Points, in no order, along strands that fork and pass close to each other.
(in the rows, 128 means zero)
Two points are linked if the straight distance between their rows is under 115. Some points are linked to none.
k_633: [140  90 162 112 196 183 129  89  75 127  92 119  97 122 173  99 111 147
  96 125 113 114 110  93 119]
k_661: [135 140  91 159 119 131 112 146 143  80 117 136 118 102  93 110 154  86
 184 120 118 129  91 120 112]
k_802: [139 176 123 134 108 148 122 109 106 127 107 110 123 158  95 108 161 121
 205 111 143  98 104 113 153]
k_945: [126  72  91 138 126 116 140 118 139  88 115 131 172 106 127  83 113  91
 142  92 146 131 136 144 107]
k_581: [160 156 114 117  88 148 104 115  99 167 102 102 121 153 117 112 180 104
 181 108 165 125  65 117 171]
k_517: [109  89 127 149 175 160 144 114 103 100 110 155 167  97 107  71  92 119
 162 103 155  56 144 117  94]
k_566: [107 112  72 171 101 101 111  70 118 116  83 194 129 106 144 123 105  68
 136 110 102 135 156 133 128]
k_767: [159  90 118 154  95  97 104 191 110  89 171 116 143 135 106  85 141 128
 147 114 156 106 118 111 105]
k_310: [131 146  78 124 179 123  97 160 143  88 126 143  70  68 132 128 142 146
  99 156  76 176 106 110 133]
k_503: [142 120 150 129 115 144 156 154 115 124 128 149  67 123 156 152 159 105
  62 135 110 177 113 115 103]
k_656: [147 171 163 116  73 144 143 164 145 137 145  87  83 154 142 181 163 107
  92 115 139 160 106 138 132]
k_627: [145 140 110 135  69 147 111  85 111 198  81 137 111 143 135 158 151 108
  95 141 140 148  77 173 132]
k_792: [ 82  94 144 162 112  39 114 133  90 143 154 147 175 169 156 132  77 142
 107 113 131  82 194 150 100]
k_614: [149 118 133 122 155 162 146 106 126 109  94 110 138 104 145 148  73 155
  47 129 153 106 126 157 142]
k_130: [110 149 125 154  35  99  78 136 157 209 148 138 120 176 147 133 158 108
 140 164 125 153 141 165 101]
k_214: [137 176 131 108 176 141 147 150 162 106 136 116 120 100 116 173  96 184
  95 152 113 133 131 138 158]
k_485: [109 125  95 101 195 113 145 148 174  90 133 147 118  75 150 127 115 143
  95 152  88 190 116 122 121]
k_987: [131  81 199 115 134 130 188 145 138 112 184 111 137 143 116 137 136 124
  88 141 142 129 139 120  79]
k_731: [114 108 205 106 209 161 174 161 100 110 172 122 105 116 106 111 120 183
 121 121 107 105 177  77 133]
k_615: [151 158 162 130 108 142 128 173 112 136 125 128  66 138 160 195 155 126
  70 149 125 137  92 130 110]
k_244: [128 136 121 152 151 110 122 168  86  95 164 130 128 120  74 101 130 137
 198 121 155  78 149  90 147]
k_617: [124 103 138  91 143 156 165  82 167 159 143 110 175 134 123 117 132 123
 105 149 150 167 123 152 138]
k_825: [135 110 108 168 104  79  76 171 102  91 179 131 149 141  90  74 159 119
 198 134 140  81 132  88 131]
k_651: [126 134  98 135 165  86 117 152 109 113 156 157 141  99 138 161  95 167
 117 147 137 109 152 125 150]
k_328: [159 118 140  90 112 166 175 102 120 119  77  81 124 119 165 123 140 105
 126  62 138 126 120 108 221]
k_856: [133 149 136 136 216 133  97 154  93  95 130 107  59  89 115 136 132 201
 125 126  67 112 142  97 123]
k_360: [125  90 106 134 111 110 121 120 203  80  98 101 166 116 119  86 119  82
 174  88 119 153 100 153  96]
k_8: [120 128  86 160  96  87  79 136 180  80  97 122 141 112 112 108 122  57
 192 104 102 135  94 137 107]
k_286: [112  85 177 139 132 133 174 113 127 138 153 144 169 156  94  78 138 102
 182 136 131  91 172 110  66]
k_412: [140 110 137 138 104 163 163 124 119  98 101 134  82 115 134 128 147  89
  91  88 114 175 125 120 116]
k_293: [119 150 116 108 134 157 162  62 163 144 102 148 142 134 102 109 137  96
 186 134 115 145 132 125 123]
k_115: [124 170  83 110 157  97 135 135 159  97 131 129 145  92 130 172  80 171
 117 125 122 132 168 142 174]
k_806: [118 144 126 134 189 141 125 124 134 115 121 154  83 100 120 128 119 167
 141 144  58 125 155 111  99]
k_129: [119 104 153  91 140 141 183 144 175 115 165 109 128 124 141 146 151 136
  48 148 130 207 143 119 136]
k_601: [126 105  92 124 107 110 121 187 140 113 175 123 113  88 119 101 176 100
  89 127 153 193  88 126 143]
k_87: [132 164  85 164 121 118 106 116 127  99  95 153 127  94 116 157  93 123
 154 118 115  94 155 146 144]
k_41: [133 177  98 115 135 125 108 148 107 126 152 138  90 104 130 152 155 161
 118 138 130 163 126 101 193]
k_156: [116 127 113 159  49  41  96 135 111 143 159 142 168 176 149 145 109 131
 102  97 125 114 198 151 118]
k_593: [142  73 153 141 107 154 164  96  58 115 120 148 128 139 139 103 122  91
  91  97 157 122 141 122 114]
k_846: [134  82 195  92 144 164 183 131 140  98 151 106 118 142 138 139 138 125
  44 137 128 169 151 112 126]
k_232: [146  91 125 125 137 152 135  98  27 137 118 161 115 125 154  85 127 124
  91  92 140 115 151  99 154]
k_738: [123 177  74 122 154 128  92 161 148 121 150 147  82  69 123 146 158 137
 124 157 105 197 100 111 168]
k_53: [132 110 178 117 131 135 176 168 112 104 183 108 120 145 101 118 164 130
 117 118 142 134 133  87  99]
k_657: [155 105 101 149  97 133 140 124 113 117 102 108 149 121 130 143  93 123
  52 104 160 118 131 167 130]
k_319: [145  98 133  98 112 134 144 113 197 146 140  77 185 152 128 115 126 140
 114 139 149 151 106 158 104]
k_918: [ 96 158  96 168  43  41  92 120 160 147 148 135 148 167 138 148 128 107
 156 115 106 125 187 135 138]
k_265: [127 102 106 101 127 133 145  71 128 181 133 130 191 134 127 111 122 140
 100 152 172 145 139 163 156]
k_548: [132 138 164  98  90 161 156 130 156 154 127  85  91 143 153 153 185  82
 110  98 127 176  91 124 154]
k_998: [135 110 155 127 162 168 129 109 140 154  97 114 154 125 129 153  74 133
  94 177 166  81  87 181  73]
k_575: [109  58 149 123  80  70 109 120 172 151 133 129 165 157 177 104  99 125
 107 134 132 172 100 161  64]
k_801: [ 98 183 119 122 152  77 104 184 174 110 156 139 126 116 120 159 127 134
 181 157 104 130 134 124 122]
k_19: [112  96 171 126 186 182 166  94 100 142 124 156 145 122 112  96  89 136
 144 130 137  89 151 106 106]
k_193: [141 110 129 154 130 158 165 116 103  84  81 157  74 108 125 116 120 109
 109  93  92 137 148 110  92]
k_711: [ 91 133  88 174 118  68  87 100 126 114  89 163 153 124 144 144  83  93
 156 132 113 100 147 153 125]
k_350: [155 135 123 113 166 155 124 125 167 146 112 108 152 126 126 152 116 129
 102 187 148 111  49 178  89]
k_660: [151 100 121 135  96 169 134  85 123 134 104 109 164 150  92  55 144 102
 184 126 164 117  98 139 115]
k_547: [142 156 111 133  76 158 109  89 137 178  77 111 123 153 110 133 150 101
 150 132 151 138  76 169 157]
k_318: [118 138 120 131 122 138 148 104 126 101 121 114 182 137  76  99  82 141
 179  85 149  57 198 133 152]
k_425: [135 130 159 113 164 137 168 158 107 102 172 126  99 128 116 128 144 157
 131 115 123 124 160  86 136]
k_194: [134 156 132  90 162 147 136 125 202 155 135 107 154 134 116 139 140 124
 134 193 128 163  48 158 100]
k_813: [119 134 160 109 203 170 142  99 134 156 115 141  91 112 119 140 124 161
 121 171  59 143 137 119  92]
k_181: [128 142 121 116 211 130 102 136  84 110 150 119  66 100 132 112 170 202
 105 146  83 157 135  76 141]
k_608: [107 118 112  96 151 110 168 126 171 131 146 145 136  90 156 154 130 141
  77 134 110 192 157 132 141]
k_576: [ 86  62 125 138  90  49 115 115 119 138 149 146 173 156 176 102 114 115
 115 116 124 177 142 144  94]
k_453: [132 100 152 142 112 153 145 106  89 148 136 147 149 161 106  63 159 105
 177 138 158 107 128 102  96]
k_805: [146 110 144 119 137 113 141 165 174  96 158  74 161 128 109 117 116 152
 128 132 149 118 118 146 102]
k_250: [125 169  95 104 141 157 134 112 195 148 104 127 129 108 108 132 139 100
 157 177 121 174  63 156 125]
k_524: [117 132 136 122 127 117 136  82 123 173 139 125 191 155 115 140  83 158
 134 135 153  71 185 155 138]
k_466: [125 157 164 158 159 135 123 193 145 115 129 110 131 135  67 131 121 134
 189 145 127  58 108 131  99]
k_257: [171 137 148 106 117 138 140 164 108  98 126  70 115 136 132 131 156 134
 103  90 167 118  93  98 177]
k_815: [153 158 169  92 181 183 124 103 111 151  95  96 113 143 146 162 109 169
 148 134 124  70 109 114 175]
k_507: [127 128 148  93 111 187 177  99 177 141  82  96  92 127 124 123 168  72
 120 101 111 186  75 134 158]
k_427: [137 186  77 121 129 140 107 125 178 129  88 133 118 101 107 163 120 114
 159 145 114 139  83 167 152]
k_217: [123  63 101 153  93 129 154  93 104 115 119 153 147 118 124  87 144  78
 120  77 137 144 156 135 113]
k_77: [125  89 177 104 191 194 140  69  87 151 112 156 110 130 142  95 115 143
 136 155 128 107 124  98 115]
k_317: [ 99 103 142 160 145 135 161 117 115  94 117 144 162 111 100  96  74 123
 171  78 130  61 196 109 120]
k_394: [124 104 136 128  65  69  89 172 178 142 139 116 145 159 181 147 100 147
  97 133 126 170  99 181  79]
k_26: [142 121 124 130  78 106 107 156 135 144 164 122 149 155 113 105 161 139
 148 144 153 134 130 122 122]
k_610: [146 122 113 107 132 146 132  62  67 173 113 152 158 145 143 125 109 139
  93 133 163 111 128 156 177]
k_371: [129 108 106 139 132 139 115  76  30 159 127 186 138 137 137 100 126 134
 106 132 160 103 137 119 144]
k_2: [142 110 108 134  94 112  95 197  98 131 192 116 113 117 117  90 198 118
 107 123 173 166  91 102 153]
k_525: [114 121 132 143 163 109 128 156  81 123 139 153 135 108 128 160  72 166
  92 126 134  80 185 135 121]
k_747: [139 194  66 149 146 117  85 137 134 105  92 159 108  99 114 169 104 151
 158 151 106 115 119 140 163]
k_543: [134 138 129 153  42 122  98 141 112 183 165 123 123 171 124 123 182 118
 128 147 151 150 124 129 115]
k_505: [157 134 123 106 126 144 123  95  72 164  93 130 114 138 170 148 138 156
  92 107 140 132 118 125 210]
k_955: [ 99 182  95 151  65  54  84 154 186 102 149 129 126 133 129 168 120 101
 162 108  97 142 169 137 141]
k_652: [127 112 130 189 102 110  89 120  52 168 140 157 155 181 107  91 123 128
 150 147 154  46 144 124 112]
k_437: [119 118  87 155 106 140 132  71 112 151  76 188 107 106 150 127 124  93
 102 134 100 165 137 150 119]
k_452: [122 127 165 143 173 162 132 122  81 140 109 138  99 116 125 152  74 189
  99 115 101  71 187 124 120]
k_211: [122 128 116 161  34  80  64 145 187 158 118 129 128 167 169 139 118 110
 138 146 115 149 113 164  80]
k_68: [134 131 149 117 169 149 150 147  58  82 147 124 114 119 102 100 119 155
 161  93 140  78 160  76 170]
k_438: [145 111  84 125  92 143 131  94 193 119  91  99 178 129  89  68 134  99
 205 116 138 136  99 145 126]
k_351: [125 130 115 143  86 141 107 100  93 188  98 181  88 119 157 164 151 106
  83 154 121 168  98 159 123]
k_480: [ 91 106 177 107 158 104 187 133 169 129 167 119 176 142  96 108 114 131
 183 123 117 113 175 120  89]
k_173: [142 102 172 113 179 177 120  81  62 148  98 119  96 132 178 149 100 172
  72 106 113  82 166 107 130]
k_488: [ 83 195  97 144 124  72  88 108 160 160 112 182 134 130 152 184 101 138
 157 183  89 119 150 153 155]
k_114: [130 167 119 123 139 164 138  93 133 118 108 100 159 141  78  99 121 146
 211 104 149  71 146 119 167]
k_840: [155 145 146  90 141 149 141 172 125 112 138  81 102 127 161 148 176 151
 113 103 138 145 117  67 222]
k_698: [162 120 113 134 102 140 139 143 108  91 112  86 129 138 110 124 123 134
  98  83 169 116 112 138 149]
k_907: [167 155 135  85 152 169 112  95  95 172  90 103 134 141 168 159 130 151
 132 115 146  98 103 116 209]
k_61: [145 164 130 104 166 129 110 160  82 126 174 121  61 107 147 146 175 187
 111 145 114 159 130  65 179]
k_898: [ 78 142 159 157  94  35  96 161 162 132 132 115 140 160 139 164  82 151
 153 139 112 108 151 162 103]
k_343: [136 106 119 160 144 165 148 127 122  64  89 154 111  99 104  98 125  77
 161 106 117 112 110 118  76]
k_409: [ 99 123  97 127 103  82  78 171 151 143 166 143 129 107 154 115 159  94
 122 151 136 189  90 138 112]
k_439: [154 164 160  77 157 138 116 150 110 152 157  97  87 135 181 155 193 161
 117 123 106 143 132  59 207]
k_108: [ 73 130 156 104 136  95 186 128 185 112 174 134 154 133 119 139 126 127
 149 119  94 143 204 110 107]
k_422: [114 170 141 117 133 126 140 180 179 122 144 146  90 127 124 156 150  94
 121 160  81 168  97 125  50]
k_845: [ 74  92 127 144 113  53 119 107 108 140 146 161 177 158 154 112 102 114
 134 137 133 109 165 131  94]
k_370: [142 126 119 137 166 158 120 100 111 145  93 138 160 115 134 149  62 151
  87 151 162  74 117 167 122]
k_764: [132 139 143 142 111 114 124 168 172 105 136  98 143 148  92 126 116 122
 165 126 125  86 128 147  77]
k_377: [151 124 129 129  82 122 109 178  75 119 160  87 104 140 127 112 195 116
 127  88 160 145  85  94 175]
k_629: [118 194 100 138  97  79  83 184 185  99 137 114 115 121 115 183 117 121
 155 125 114 127 127 155 120]
k_33: [137 153 177  88 194 185 137  80 144 170 107 104  86 138 132 165 112 177
 134 163  90 111 110 129 137]
k_112: [107 139 120 130 111 112 107 159 167 138 138 154 115 124 147 151 153  83
 111 151 116 173  92 148  64]

A fork is a point with three links. Follow the links from the first point to the second and name the forks in between, in order.
k_955; k_608 -> k_425
k_217; k_257 -> k_610, k_61
k_129; k_660 -> k_61, k_610, k_360
k_422; k_731 -> k_257, k_61, k_425
k_453; k_439 -> k_360, k_610, k_61
k_485; k_805 -> k_61, k_610

Follow the links from the first point to the second, and from the first to the third. Name the last point that the two ways share.
k_286; k_856; k_193 -> k_360
k_660; k_698; k_738 -> k_61
k_2; k_987; k_660 -> k_61
k_998; k_617; k_438 -> k_610
k_656; k_815; k_453 -> k_360
k_112; k_68; k_427 -> k_257
k_343; k_805; k_806 -> k_610
